Each row is a point on a landscape with many valleys, with its height.
From any point a ball takes the steepest step (drop divided by distance) to one of its 6 nearest points. It stops when none of these is lower. Distance is the straight distance between rows; heights are no part of it.
q_18: 100; 95; 79; 93; 84; 113; 114; 105; 84; 78; 107; 110; 101; 117; 77; 114; 103; 103; 127; 102; 115  h=9.2
q_481: 120; 115; 87; 91; 63; 94; 108; 93; 81; 116; 87; 96; 74; 96; 73; 88; 108; 92; 117; 117; 126  h=8.8
q_656: 110; 68; 78; 78; 124; 93; 98; 104; 114; 68; 108; 96; 114; 99; 110; 150; 106; 106; 122; 98; 85  h=41.0
q_494: 100; 112; 107; 85; 147; 98; 145; 72; 105; 133; 124; 108; 116; 109; 124; 101; 68; 79; 91; 111; 94  h=54.1
q_248: 86; 95; 113; 113; 131; 108; 90; 108; 100; 92; 96; 101; 125; 102; 97; 120; 100; 120; 93; 94; 104  h=14.3
q_867: 121; 80; 88; 82; 130; 99; 101; 83; 127; 71; 135; 88; 98; 137; 107; 142; 98; 93; 130; 86; 98  h=52.2
q_273: 91; 105; 97; 128; 107; 100; 99; 105; 98; 92; 118; 100; 90; 98; 113; 82; 98; 91; 78; 92; 95  h=14.0
q_537: 89; 112; 83; 136; 87; 106; 103; 100; 91; 104; 86; 117; 87; 94; 103; 46; 116; 89; 65; 97; 132  h=44.6
q_390: 69; 115; 123; 99; 83; 116; 92; 93; 112; 129; 67; 125; 124; 111; 74; 75; 121; 107; 74; 107; 127  h=61.2
q_460: 86; 109; 88; 120; 119; 114; 118; 86; 109; 105; 127; 110; 106; 111; 72; 105; 83; 75; 79; 104; 78  h=39.2
q_580: 74; 94; 97; 104; 87; 114; 83; 113; 107; 84; 79; 101; 127; 60; 121; 92; 95; 86; 107; 94; 78  h=16.3
q_959: 118; 106; 98; 121; 119; 89; 102; 105; 86; 92; 120; 106; 78; 140; 106; 90; 102; 113; 95; 96; 118  h=35.7
q_830: 140; 118; 79; 94; 125; 73; 113; 78; 126; 103; 158; 93; 82; 150; 111; 79; 87; 80; 120; 109; 80  h=43.4
q_70: 111; 91; 125; 63; 70; 92; 93; 107; 99; 114; 72; 96; 114; 78; 116; 111; 103; 112; 124; 110; 96  h=31.0
q_663: 66; 97; 70; 124; 91; 121; 105; 99; 102; 74; 93; 98; 111; 73; 80; 98; 96; 78; 105; 98; 75  h=16.6
q_109: 82; 115; 85; 146; 110; 109; 111; 89; 111; 95; 121; 120; 88; 103; 88; 65; 104; 84; 50; 93; 104  h=45.3
q_737: 109; 105; 105; 94; 78; 88; 100; 105; 78; 114; 83; 104; 87; 74; 131; 64; 110; 98; 94; 104; 109  h=37.3
q_482: 74; 113; 113; 110; 90; 112; 93; 111; 94; 101; 85; 101; 104; 78; 122; 65; 113; 96; 77; 87; 107  h=19.4
q_808: 113; 94; 106; 114; 122; 88; 99; 105; 93; 92; 118; 95; 78; 120; 121; 89; 95; 113; 90; 91; 102  h=55.0
q_99: 101; 84; 115; 78; 76; 91; 108; 120; 95; 94; 77; 94; 89; 65; 127; 83; 92; 102; 115; 91; 77  h=11.9
q_425: 86; 93; 125; 99; 104; 98; 83; 112; 98; 92; 90; 94; 112; 67; 141; 91; 94; 115; 89; 78; 88  h=53.2
q_348: 75; 116; 109; 104; 77; 114; 98; 105; 94; 119; 77; 125; 105; 98; 87; 62; 114; 95; 78; 100; 123  h=27.0
q_861: 90; 110; 96; 86; 55; 107; 108; 100; 92; 113; 72; 96; 107; 73; 82; 89; 106; 94; 123; 113; 101  h=9.8
q_675: 100; 110; 99; 120; 109; 102; 111; 110; 79; 101; 105; 121; 91; 142; 74; 91; 110; 120; 80; 99; 137  h=8.7
q_112: 100; 86; 105; 101; 153; 95; 82; 99; 119; 92; 99; 91; 126; 91; 103; 150; 92; 109; 89; 108; 84  h=52.4
q_351: 127; 103; 105; 116; 97; 89; 96; 94; 82; 136; 83; 117; 87; 121; 103; 81; 123; 110; 64; 114; 148  h=30.0
q_882: 109; 70; 85; 80; 96; 96; 99; 111; 104; 65; 92; 98; 114; 82; 114; 135; 109; 108; 131; 104; 82  h=22.7
q_396: 113; 67; 81; 59; 82; 105; 108; 105; 104; 61; 99; 103; 106; 89; 104; 139; 111; 99; 154; 107; 105  h=15.3
q_841: 121; 72; 105; 73; 95; 92; 107; 108; 103; 70; 100; 97; 79; 105; 118; 117; 94; 107; 139; 90; 88  h=26.6
q_303: 102; 111; 125; 101; 121; 96; 94; 105; 82; 114; 91; 106; 101; 130; 98; 100; 108; 133; 87; 104; 133  h=83.6
q_967: 73; 116; 70; 107; 58; 113; 118; 93; 92; 106; 64; 87; 91; 72; 76; 54; 105; 81; 103; 110; 117  h=39.4
q_317: 113; 95; 122; 70; 84; 91; 101; 107; 88; 112; 83; 97; 90; 97; 110; 107; 109; 119; 119; 101; 108  h=22.4
q_37: 64; 115; 93; 130; 84; 111; 108; 102; 103; 88; 89; 115; 97; 98; 83; 62; 114; 85; 69; 87; 109  h=45.1
q_299: 76; 104; 121; 102; 89; 110; 88; 104; 94; 105; 81; 109; 126; 86; 115; 86; 105; 108; 88; 91; 108  h=26.9
q_522: 105; 120; 88; 115; 122; 96; 114; 80; 107; 111; 142; 104; 88; 118; 96; 88; 84; 67; 79; 106; 84  h=31.5
q_119: 130; 97; 119; 106; 134; 77; 99; 105; 95; 99; 112; 91; 76; 138; 132; 100; 100; 130; 94; 97; 125  h=80.6
q_446: 70; 93; 83; 103; 90; 121; 94; 115; 102; 78; 79; 103; 132; 81; 88; 110; 103; 93; 106; 103; 85  h=11.3
q_277: 69; 114; 117; 121; 119; 107; 83; 106; 117; 105; 102; 100; 115; 77; 127; 76; 105; 92; 49; 71; 110  h=37.1
q_889: 117; 89; 110; 93; 138; 85; 95; 93; 113; 102; 126; 77; 86; 115; 119; 124; 84; 105; 104; 94; 75  h=61.3
q_149: 100; 99; 82; 91; 145; 110; 115; 78; 108; 110; 121; 104; 123; 109; 85; 133; 81; 78; 98; 117; 75  h=30.4
q_798: 119; 90; 139; 63; 104; 81; 92; 105; 97; 116; 75; 96; 94; 102; 118; 121; 106; 132; 119; 97; 111  h=30.2
q_175: 77; 107; 105; 121; 117; 116; 89; 93; 110; 95; 110; 99; 118; 88; 103; 108; 90; 92; 75; 89; 77  h=42.3
q_623: 114; 95; 128; 95; 131; 88; 95; 109; 92; 104; 89; 90; 96; 125; 112; 119; 98; 137; 108; 93; 125  h=64.0
q_780: 129; 100; 99; 84; 81; 88; 111; 97; 82; 111; 102; 105; 80; 120; 91; 101; 114; 107; 123; 105; 130  h=10.9
q_711: 77; 109; 82; 122; 88; 115; 120; 107; 84; 77; 100; 110; 99; 107; 70; 94; 104; 100; 104; 92; 99  h=12.1
q_859: 74; 101; 83; 105; 81; 124; 120; 104; 90; 87; 89; 121; 120; 112; 51; 107; 115; 101; 105; 104; 111  h=13.7
q_219: 88; 104; 126; 111; 139; 99; 89; 107; 97; 104; 92; 97; 111; 110; 106; 122; 89; 134; 87; 88; 107  h=62.2
q_880: 110; 109; 100; 116; 134; 86; 99; 88; 107; 110; 136; 95; 80; 116; 119; 98; 87; 90; 82; 102; 80  h=51.7
q_393: 92; 115; 125; 94; 83; 110; 84; 93; 96; 138; 78; 108; 115; 106; 80; 88; 116; 109; 83; 109; 123  h=42.4
q_851: 127; 103; 97; 86; 60; 80; 97; 91; 88; 127; 76; 84; 66; 80; 103; 80; 107; 91; 112; 118; 103  h=14.7
q_654: 102; 90; 88; 107; 109; 102; 109; 99; 105; 75; 130; 97; 93; 127; 84; 119; 95; 99; 121; 89; 92  h=14.2
q_211: 79; 110; 97; 108; 74; 120; 110; 104; 83; 99; 85; 106; 108; 97; 82; 78; 102; 95; 98; 103; 108  h=12.3
q_315: 105; 104; 91; 85; 69; 112; 114; 94; 83; 106; 97; 104; 89; 108; 61; 108; 108; 99; 123; 106; 131  h=8.0
q_406: 71; 108; 115; 126; 118; 114; 93; 105; 106; 96; 101; 116; 114; 110; 88; 91; 104; 112; 59; 88; 108  h=86.2
q_816: 94; 108; 116; 99; 93; 101; 98; 110; 79; 105; 85; 107; 106; 105; 99; 88; 108; 114; 95; 102; 119  h=24.9
q_27: 85; 117; 94; 112; 71; 110; 98; 94; 93; 126; 70; 113; 94; 84; 104; 46; 125; 83; 76; 104; 130  h=37.5
q_666: 83; 88; 115; 96; 121; 94; 81; 111; 105; 92; 82; 96; 138; 83; 115; 121; 98; 123; 93; 99; 93  h=40.8
q_124: 71; 114; 96; 136; 110; 116; 109; 100; 101; 84; 102; 124; 105; 121; 66; 87; 108; 104; 67; 90; 103  h=7.1
q_224: 125; 95; 102; 92; 155; 85; 106; 84; 128; 103; 129; 86; 96; 132; 108; 136; 80; 102; 110; 101; 91  h=57.6
q_187: 81; 118; 126; 114; 110; 110; 94; 104; 95; 119; 74; 125; 110; 116; 91; 74; 120; 118; 59; 93; 134  h=13.6
q_617: 65; 111; 122; 89; 74; 122; 82; 105; 115; 132; 65; 117; 132; 91; 90; 79; 116; 98; 88; 105; 111  h=13.9
q_823: 78; 111; 84; 142; 106; 109; 118; 84; 118; 96; 129; 122; 90; 114; 61; 73; 97; 75; 60; 94; 89  h=44.4
q_628: 89; 100; 91; 111; 113; 112; 103; 84; 112; 100; 121; 94; 111; 82; 107; 110; 82; 68; 88; 100; 63  h=38.6
q_368: 99; 102; 92; 93; 134; 114; 126; 78; 104; 119; 119; 109; 122; 97; 110; 112; 75; 66; 96; 110; 71  h=38.7
q_577: 100; 94; 113; 110; 123; 94; 91; 99; 107; 98; 121; 87; 92; 92; 124; 98; 86; 97; 83; 92; 81  h=51.9
q_208: 73; 97; 110; 95; 81; 117; 90; 115; 105; 99; 75; 111; 136; 77; 104; 93; 106; 104; 103; 100; 93  h=14.9
q_220: 123; 84; 118; 74; 112; 92; 104; 103; 104; 81; 103; 95; 96; 126; 115; 133; 102; 125; 128; 89; 113  h=49.4
q_939: 129; 102; 125; 70; 60; 89; 67; 91; 113; 136; 91; 83; 79; 82; 96; 110; 115; 106; 98; 105; 102  h=31.7
q_467: 80; 112; 77; 129; 102; 113; 114; 90; 110; 96; 117; 99; 93; 90; 77; 91; 88; 62; 82; 95; 75  h=30.5
q_11: 97; 86; 88; 74; 75; 105; 100; 118; 89; 87; 79; 100; 137; 76; 93; 125; 111; 98; 131; 114; 95  h=11.2
q_407: 100; 108; 99; 112; 74; 101; 104; 102; 81; 111; 74; 107; 87; 82; 106; 61; 112; 86; 88; 111; 120  h=36.3
q_41: 108; 108; 127; 110; 153; 78; 90; 96; 114; 112; 109; 79; 82; 104; 131; 111; 78; 121; 80; 92; 104  h=84.5
q_402: 104; 101; 87; 105; 116; 105; 119; 82; 104; 106; 137; 101; 95; 101; 93; 107; 79; 67; 100; 106; 63  h=36.1
q_924: 98; 98; 103; 113; 155; 104; 98; 95; 113; 103; 114; 97; 109; 126; 81; 144; 88; 117; 95; 98; 96  h=11.8
q_385: 68; 102; 119; 99; 103; 110; 81; 109; 102; 107; 76; 114; 138; 91; 106; 96; 107; 114; 87; 95; 108  h=48.2
q_688: 71; 104; 123; 84; 72; 117; 71; 106; 120; 132; 70; 109; 144; 76; 102; 81; 105; 100; 95; 110; 110  h=42.0
q_810: 122; 107; 89; 109; 102; 91; 106; 109; 80; 98; 113; 108; 79; 140; 94; 92; 109; 108; 111; 102; 128  h=17.2
q_910: 106; 122; 69; 134; 115; 91; 124; 81; 111; 108; 147; 121; 75; 119; 74; 75; 88; 70; 66; 103; 92  h=38.1
q_974: 81; 108; 106; 119; 141; 111; 96; 89; 112; 106; 109; 102; 121; 100; 86; 116; 89; 94; 66; 93; 85  h=6.4
q_679: 99; 95; 83; 104; 136; 109; 104; 86; 108; 92; 126; 100; 118; 124; 82; 143; 92; 100; 97; 101; 87  h=10.6
q_824: 70; 112; 113; 92; 66; 122; 81; 99; 111; 128; 70; 119; 129; 97; 67; 91; 116; 94; 91; 107; 109  h=22.6
q_422: 105; 98; 123; 111; 130; 87; 92; 103; 95; 96; 108; 87; 92; 114; 124; 107; 100; 123; 87; 93; 109  h=79.0
q_205: 122; 106; 101; 107; 78; 95; 93; 94; 84; 138; 84; 108; 83; 95; 105; 71; 122; 92; 80; 118; 129  h=37.9
q_782: 89; 119; 111; 91; 50; 110; 59; 89; 120; 141; 77; 91; 104; 80; 70; 83; 120; 84; 80; 110; 103  h=30.8
q_77: 92; 101; 130; 82; 70; 99; 87; 104; 94; 118; 73; 99; 117; 74; 118; 87; 105; 106; 104; 103; 102  h=25.9
q_350: 110; 113; 103; 85; 60; 105; 92; 94; 95; 124; 95; 95; 91; 92; 61; 113; 107; 92; 114; 112; 111  h=8.6
q_944: 95; 93; 75; 104; 86; 102; 117; 109; 87; 71; 107; 88; 90; 106; 86; 108; 98; 90; 131; 88; 100  h=10.5
q_787: 103; 120; 101; 96; 51; 94; 80; 84; 105; 134; 77; 83; 80; 70; 82; 77; 111; 83; 97; 115; 103  h=18.4
q_800: 70; 90; 78; 106; 80; 115; 95; 108; 111; 63; 88; 91; 117; 51; 109; 96; 92; 83; 107; 94; 67  h=22.3
q_852: 125; 79; 118; 56; 76; 90; 102; 112; 96; 96; 76; 95; 90; 90; 120; 115; 103; 123; 131; 96; 95  h=31.1
q_792: 120; 83; 115; 91; 93; 78; 102; 115; 89; 84; 98; 96; 70; 88; 144; 86; 91; 115; 101; 88; 84  h=38.2
q_829: 111; 96; 71; 120; 83; 88; 110; 105; 74; 90; 98; 95; 64; 101; 105; 72; 96; 98; 113; 106; 116  h=18.7
q_561: 103; 92; 94; 90; 85; 107; 108; 111; 81; 82; 101; 101; 103; 102; 89; 116; 108; 104; 128; 95; 103  h=10.1
q_2: 74; 104; 109; 114; 102; 120; 95; 110; 93; 88; 93; 107; 119; 94; 102; 89; 103; 106; 81; 89; 97  h=29.8
q_596: 130; 111; 107; 93; 73; 90; 83; 83; 93; 144; 100; 94; 78; 114; 71; 105; 126; 97; 86; 109; 126  h=27.9
q_978: 81; 87; 84; 104; 114; 112; 89; 106; 102; 76; 91; 107; 136; 91; 92; 128; 110; 108; 97; 106; 81  h=20.0
q_455: 115; 73; 89; 78; 89; 97; 114; 104; 99; 67; 109; 95; 85; 111; 103; 123; 102; 106; 152; 89; 110  h=16.4
q_82: 82; 116; 126; 123; 129; 103; 88; 108; 95; 106; 91; 105; 108; 105; 105; 91; 92; 125; 62; 91; 119  h=95.2
q_837: 91; 101; 114; 101; 164; 94; 92; 75; 122; 125; 103; 93; 124; 86; 107; 134; 78; 100; 79; 104; 87  h=54.7
q_476: 77; 93; 103; 107; 112; 110; 81; 100; 116; 93; 104; 92; 130; 68; 120; 106; 99; 87; 83; 89; 68  h=46.0
q_281: 84; 99; 82; 122; 104; 113; 115; 100; 101; 74; 117; 121; 109; 128; 52; 110; 99; 101; 91; 92; 102  h=29.0
q_961: 98; 99; 100; 121; 126; 108; 98; 95; 102; 99; 129; 98; 105; 118; 93; 121; 85; 100; 89; 99; 80  h=38.0
q_424: 114; 112; 113; 123; 142; 83; 90; 91; 111; 110; 127; 94; 78; 104; 129; 92; 90; 109; 59; 97; 106  h=5.4
q_22: 107; 93; 87; 73; 63; 101; 114; 102; 83; 96; 85; 87; 98; 80; 83; 114; 107; 97; 142; 108; 108  h=10.4
q_453: 119; 101; 79; 83; 60; 95; 121; 92; 86; 104; 101; 80; 69; 105; 74; 94; 110; 88; 133; 113; 129  h=11.4
q_649: 74; 101; 82; 96; 68; 117; 108; 107; 92; 92; 72; 96; 122; 76; 79; 95; 105; 91; 121; 110; 101  h=10.3
q_236: 138; 103; 89; 112; 97; 83; 101; 100; 80; 116; 104; 115; 78; 135; 101; 84; 116; 110; 98; 118; 139  h=7.0
q_26: 113; 80; 95; 75; 77; 88; 113; 109; 102; 74; 83; 92; 70; 86; 125; 108; 93; 107; 133; 90; 83  h=27.1
q_697: 104; 110; 99; 110; 92; 98; 106; 107; 79; 106; 94; 109; 89; 116; 92; 78; 114; 104; 88; 106; 127  h=18.8
q_227: 124; 92; 117; 102; 116; 73; 97; 110; 92; 88; 105; 95; 70; 106; 141; 89; 93; 115; 87; 88; 99  h=37.6
q_645: 90; 92; 125; 94; 129; 99; 82; 115; 103; 99; 78; 98; 133; 89; 121; 115; 90; 137; 95; 94; 102  h=46.5
q_58: 107; 110; 98; 134; 107; 94; 95; 102; 88; 99; 106; 116; 90; 110; 118; 66; 105; 100; 61; 95; 126  h=35.1
q_839: 121; 84; 98; 91; 116; 91; 108; 108; 108; 75; 120; 87; 81; 119; 117; 113; 92; 102; 119; 86; 90  h=25.2
q_934: 111; 77; 73; 74; 70; 97; 116; 105; 94; 74; 97; 93; 96; 81; 102; 114; 101; 101; 148; 103; 98  h=11.7
q_957: 80; 110; 129; 111; 151; 103; 90; 90; 126; 123; 103; 92; 116; 86; 110; 107; 82; 103; 60; 89; 101  h=66.2
q_583: 129; 97; 111; 92; 96; 79; 101; 115; 79; 98; 101; 103; 76; 123; 122; 92; 108; 118; 110; 103; 116  h=21.9
q_517: 107; 87; 130; 69; 96; 88; 96; 115; 97; 96; 80; 103; 110; 86; 131; 116; 102; 127; 121; 95; 85  h=40.1
q_90: 80; 104; 86; 86; 59; 122; 106; 102; 99; 97; 70; 108; 136; 84; 54; 108; 114; 96; 120; 124; 110  h=9.9
q_554: 92; 102; 124; 110; 109; 103; 88; 115; 91; 103; 94; 99; 107; 92; 123; 88; 100; 121; 77; 86; 100  h=46.4
q_352: 113; 106; 85; 107; 104; 98; 109; 100; 88; 89; 124; 117; 86; 154; 75; 97; 115; 115; 109; 95; 142  h=25.4
q_887: 100; 122; 103; 127; 135; 97; 105; 86; 113; 110; 133; 110; 89; 106; 103; 85; 90; 87; 51; 97; 101  h=61.0
q_35: 125; 82; 119; 94; 128; 82; 99; 102; 111; 92; 113; 90; 69; 120; 130; 114; 87; 114; 105; 85; 88  h=44.8
q_360: 112; 101; 96; 104; 123; 91; 110; 91; 112; 93; 130; 90; 93; 118; 106; 121; 90; 88; 104; 94; 72  h=40.2
q_308: 71; 108; 94; 99; 68; 119; 97; 112; 103; 104; 71; 95; 116; 63; 117; 60; 103; 82; 103; 97; 98  h=18.6
q_633: 109; 110; 120; 77; 58; 103; 75; 94; 112; 130; 84; 87; 102; 80; 75; 105; 113; 103; 102; 112; 103  h=13.8
q_410: 64; 101; 85; 120; 69; 121; 98; 109; 97; 82; 78; 91; 108; 63; 106; 76; 96; 86; 107; 94; 83  h=19.8
q_592: 91; 111; 109; 125; 127; 105; 98; 98; 97; 98; 116; 104; 99; 113; 98; 96; 96; 108; 66; 88; 102  h=76.9
q_91: 87; 112; 106; 132; 108; 101; 104; 107; 92; 95; 102; 118; 99; 123; 89; 78; 107; 110; 68; 94; 121  h=57.9
q_326: 90; 92; 73; 118; 101; 115; 106; 102; 100; 74; 115; 101; 109; 100; 80; 112; 95; 90; 109; 92; 81  h=12.2
q_426: 107; 75; 79; 81; 90; 104; 105; 102; 97; 65; 106; 105; 113; 96; 90; 139; 112; 106; 139; 99; 104  h=13.5
q_156: 59; 108; 66; 121; 68; 124; 119; 100; 99; 75; 75; 96; 95; 84; 66; 61; 96; 85; 102; 102; 103  h=41.9
q_346: 100; 107; 125; 103; 145; 92; 100; 84; 114; 123; 118; 86; 98; 87; 129; 108; 80; 98; 68; 95; 87  h=79.5
q_917: 120; 109; 74; 128; 117; 84; 109; 89; 103; 97; 146; 101; 70; 127; 100; 81; 87; 86; 93; 105; 95  h=24.5
q_570: 105; 105; 127; 68; 57; 96; 87; 101; 107; 124; 79; 88; 103; 65; 98; 98; 106; 99; 117; 111; 87  h=26.7
q_831: 115; 90; 85; 108; 101; 93; 109; 108; 92; 77; 125; 92; 73; 123; 105; 98; 97; 100; 121; 92; 103  h=13.0
q_305: 82; 102; 116; 85; 66; 112; 85; 113; 102; 109; 69; 100; 129; 65; 111; 83; 101; 99; 111; 107; 92  h=19.9
q_394: 74; 87; 106; 71; 75; 102; 79; 121; 115; 106; 67; 111; 158; 61; 112; 94; 108; 108; 113; 115; 94  h=39.1
q_686: 110; 87; 103; 102; 135; 90; 95; 95; 107; 90; 129; 85; 93; 144; 97; 135; 91; 116; 107; 92; 109  h=69.0
q_949: 87; 117; 109; 91; 70; 110; 92; 96; 90; 122; 81; 108; 109; 107; 67; 97; 117; 98; 99; 111; 119  h=11.0
q_806: 114; 102; 110; 114; 128; 90; 102; 103; 94; 97; 113; 99; 86; 145; 108; 111; 94; 126; 99; 93; 127  h=83.8
q_995: 121; 104; 102; 73; 56; 92; 90; 89; 98; 121; 87; 75; 70; 75; 82; 106; 112; 92; 119; 110; 100  h=11.5
q_378: 79; 119; 102; 127; 120; 111; 101; 84; 122; 101; 119; 109; 103; 102; 95; 87; 96; 81; 52; 89; 100  h=46.7
q_613: 128; 95; 131; 60; 66; 82; 91; 107; 97; 123; 70; 94; 73; 76; 121; 90; 102; 107; 112; 108; 89  h=12.0
q_433: 124; 88; 133; 56; 73; 85; 99; 112; 92; 115; 65; 96; 77; 69; 139; 91; 94; 115; 106; 91; 84  h=30.9
q_588: 112; 101; 101; 99; 83; 89; 109; 112; 75; 98; 95; 99; 79; 103; 111; 86; 104; 108; 114; 98; 106  h=13.3
q_900: 99; 97; 97; 94; 149; 99; 98; 80; 116; 111; 105; 94; 128; 92; 103; 137; 88; 89; 85; 118; 71  h=43.1
q_976: 90; 102; 101; 115; 96; 99; 100; 110; 86; 85; 108; 90; 86; 83; 118; 89; 89; 90; 97; 86; 81  h=21.4
q_872: 109; 115; 68; 140; 113; 91; 107; 93; 103; 96; 145; 112; 81; 119; 88; 76; 90; 84; 61; 103; 96  h=32.1
q_415: 129; 93; 84; 99; 121; 85; 107; 88; 114; 86; 146; 88; 74; 136; 108; 108; 86; 93; 124; 90; 87  h=35.9
q_39: 111; 109; 69; 127; 105; 99; 114; 99; 91; 82; 137; 114; 80; 139; 70; 91; 99; 99; 107; 89; 112  h=22.2
q_290: 108; 88; 89; 93; 80; 87; 110; 110; 80; 81; 90; 88; 72; 81; 115; 83; 93; 97; 121; 95; 91  h=16.1
q_431: 85; 93; 81; 115; 110; 118; 100; 100; 99; 77; 111; 111; 122; 114; 65; 132; 106; 103; 98; 94; 92  h=14.1
q_927: 121; 103; 59; 123; 84; 86; 115; 102; 76; 95; 102; 113; 69; 122; 91; 69; 105; 96; 109; 111; 124  h=22.0
q_436: 122; 98; 86; 87; 141; 95; 117; 78; 117; 115; 138; 102; 104; 133; 94; 127; 79; 79; 119; 111; 77  h=38.5
q_97: 93; 95; 116; 109; 132; 98; 88; 98; 103; 93; 108; 93; 117; 97; 115; 120; 87; 107; 88; 90; 80  h=63.4
q_763: 98; 111; 119; 73; 54; 109; 61; 100; 124; 138; 81; 86; 123; 71; 70; 106; 112; 98; 107; 118; 90  h=24.0
q_568: 69; 111; 98; 116; 81; 112; 95; 109; 96; 91; 84; 101; 105; 74; 112; 68; 104; 87; 89; 85; 100  h=16.2
q_993: 81; 85; 113; 86; 82; 105; 84; 120; 104; 85; 75; 102; 138; 53; 131; 97; 96; 103; 106; 95; 80  h=34.7
q_218: 117; 101; 101; 94; 156; 97; 113; 82; 116; 120; 129; 95; 109; 127; 102; 133; 80; 93; 108; 115; 88  h=44.9
q_945: 126; 74; 107; 43; 71; 95; 105; 102; 107; 87; 85; 101; 93; 91; 104; 133; 114; 116; 149; 97; 104  h=22.5
q_60: 97; 91; 127; 63; 90; 102; 79; 112; 109; 120; 62; 104; 144; 81; 113; 111; 105; 121; 109; 114; 104  h=44.5
q_237: 106; 107; 92; 123; 99; 99; 108; 107; 82; 100; 111; 114; 85; 138; 82; 89; 105; 107; 93; 98; 120  h=22.8
q_975: 92; 88; 95; 95; 85; 107; 93; 114; 97; 80; 84; 98; 133; 71; 113; 110; 100; 105; 112; 104; 80  h=10.0
q_409: 118; 82; 87; 89; 116; 87; 117; 85; 122; 86; 126; 89; 85; 106; 112; 123; 78; 78; 125; 98; 58  h=41.2
q_416: 101; 71; 96; 69; 103; 91; 87; 117; 108; 74; 79; 109; 141; 72; 115; 131; 115; 115; 113; 108; 87  h=35.5
q_720: 101; 92; 110; 97; 103; 103; 95; 115; 89; 90; 94; 100; 112; 98; 106; 116; 99; 114; 109; 93; 92  h=23.3
q_241: 125; 109; 100; 84; 139; 86; 121; 80; 119; 115; 138; 96; 86; 137; 117; 104; 75; 86; 111; 110; 77  h=51.3
q_334: 115; 83; 76; 79; 139; 99; 99; 83; 120; 84; 122; 86; 107; 118; 101; 149; 96; 85; 118; 104; 82  h=38.8
q_411: 114; 99; 87; 82; 66; 87; 114; 104; 83; 103; 83; 85; 71; 89; 99; 82; 101; 94; 127; 111; 107  h=10.8
q_985: 108; 91; 104; 69; 76; 103; 98; 105; 95; 105; 81; 103; 122; 86; 97; 126; 114; 109; 130; 110; 107  h=13.4
q_619: 131; 103; 89; 110; 61; 82; 76; 81; 103; 132; 88; 75; 65; 79; 83; 86; 117; 88; 89; 117; 115  h=22.1
q_389: 116; 76; 101; 93; 136; 98; 95; 99; 111; 81; 117; 90; 98; 122; 108; 141; 91; 109; 122; 98; 95  h=51.2
q_313: 114; 113; 123; 84; 87; 92; 91; 94; 84; 134; 87; 108; 86; 109; 103; 97; 116; 111; 92; 110; 126  h=40.3
q_563: 118; 108; 43; 138; 99; 83; 112; 101; 98; 81; 132; 108; 70; 131; 80; 64; 98; 89; 104; 104; 113  h=10.7
q_129: 108; 93; 94; 98; 123; 99; 107; 86; 108; 104; 123; 94; 103; 90; 110; 124; 83; 75; 109; 107; 57  h=37.7
q_635: 114; 107; 67; 100; 63; 91; 116; 85; 83; 122; 78; 79; 66; 86; 75; 69; 103; 82; 106; 127; 123  h=16.9
q_28: 93; 84; 92; 101; 91; 100; 96; 111; 106; 75; 92; 90; 107; 60; 117; 111; 85; 88; 114; 94; 56  h=25.3
q_562: 94; 112; 99; 74; 58; 115; 86; 100; 109; 117; 75; 100; 123; 71; 67; 110; 114; 91; 122; 116; 98  h=9.3
q_341: 86; 103; 100; 111; 108; 119; 97; 106; 92; 88; 92; 112; 125; 115; 86; 118; 107; 115; 102; 89; 102  h=44.7
q_312: 123; 87; 88; 96; 98; 86; 108; 108; 101; 75; 117; 85; 58; 108; 115; 97; 85; 92; 130; 90; 82  h=18.1
q_908: 127; 97; 89; 109; 123; 81; 102; 103; 102; 82; 134; 93; 82; 147; 106; 98; 93; 112; 112; 93; 114  h=31.8
q_819: 71; 109; 108; 119; 112; 114; 92; 101; 111; 97; 111; 94; 108; 83; 116; 79; 95; 87; 62; 82; 91  h=27.8
q_766: 102; 119; 99; 103; 136; 102; 126; 77; 109; 126; 137; 106; 99; 106; 109; 94; 77; 75; 83; 108; 83  h=41.4
q_238: 121; 83; 78; 84; 85; 87; 117; 108; 92; 70; 107; 90; 65; 106; 103; 99; 95; 101; 150; 93; 100  h=17.5

Call two points neighbours if one is among the 6 nearest of the other. Go from one point of each pair to the other, from neighbour to neighbour, staying as low as possible. Name the highest point that can't be avoided.
q_315 and q_679 => q_431
q_613 and q_424 => q_880
q_563 and q_236 => q_829
q_99 and q_187 => q_348
q_974 and q_236 => q_961
q_975 and q_273 => q_976
q_975 and q_315 => q_11
q_679 and q_675 => q_810
q_315 and q_236 => q_780
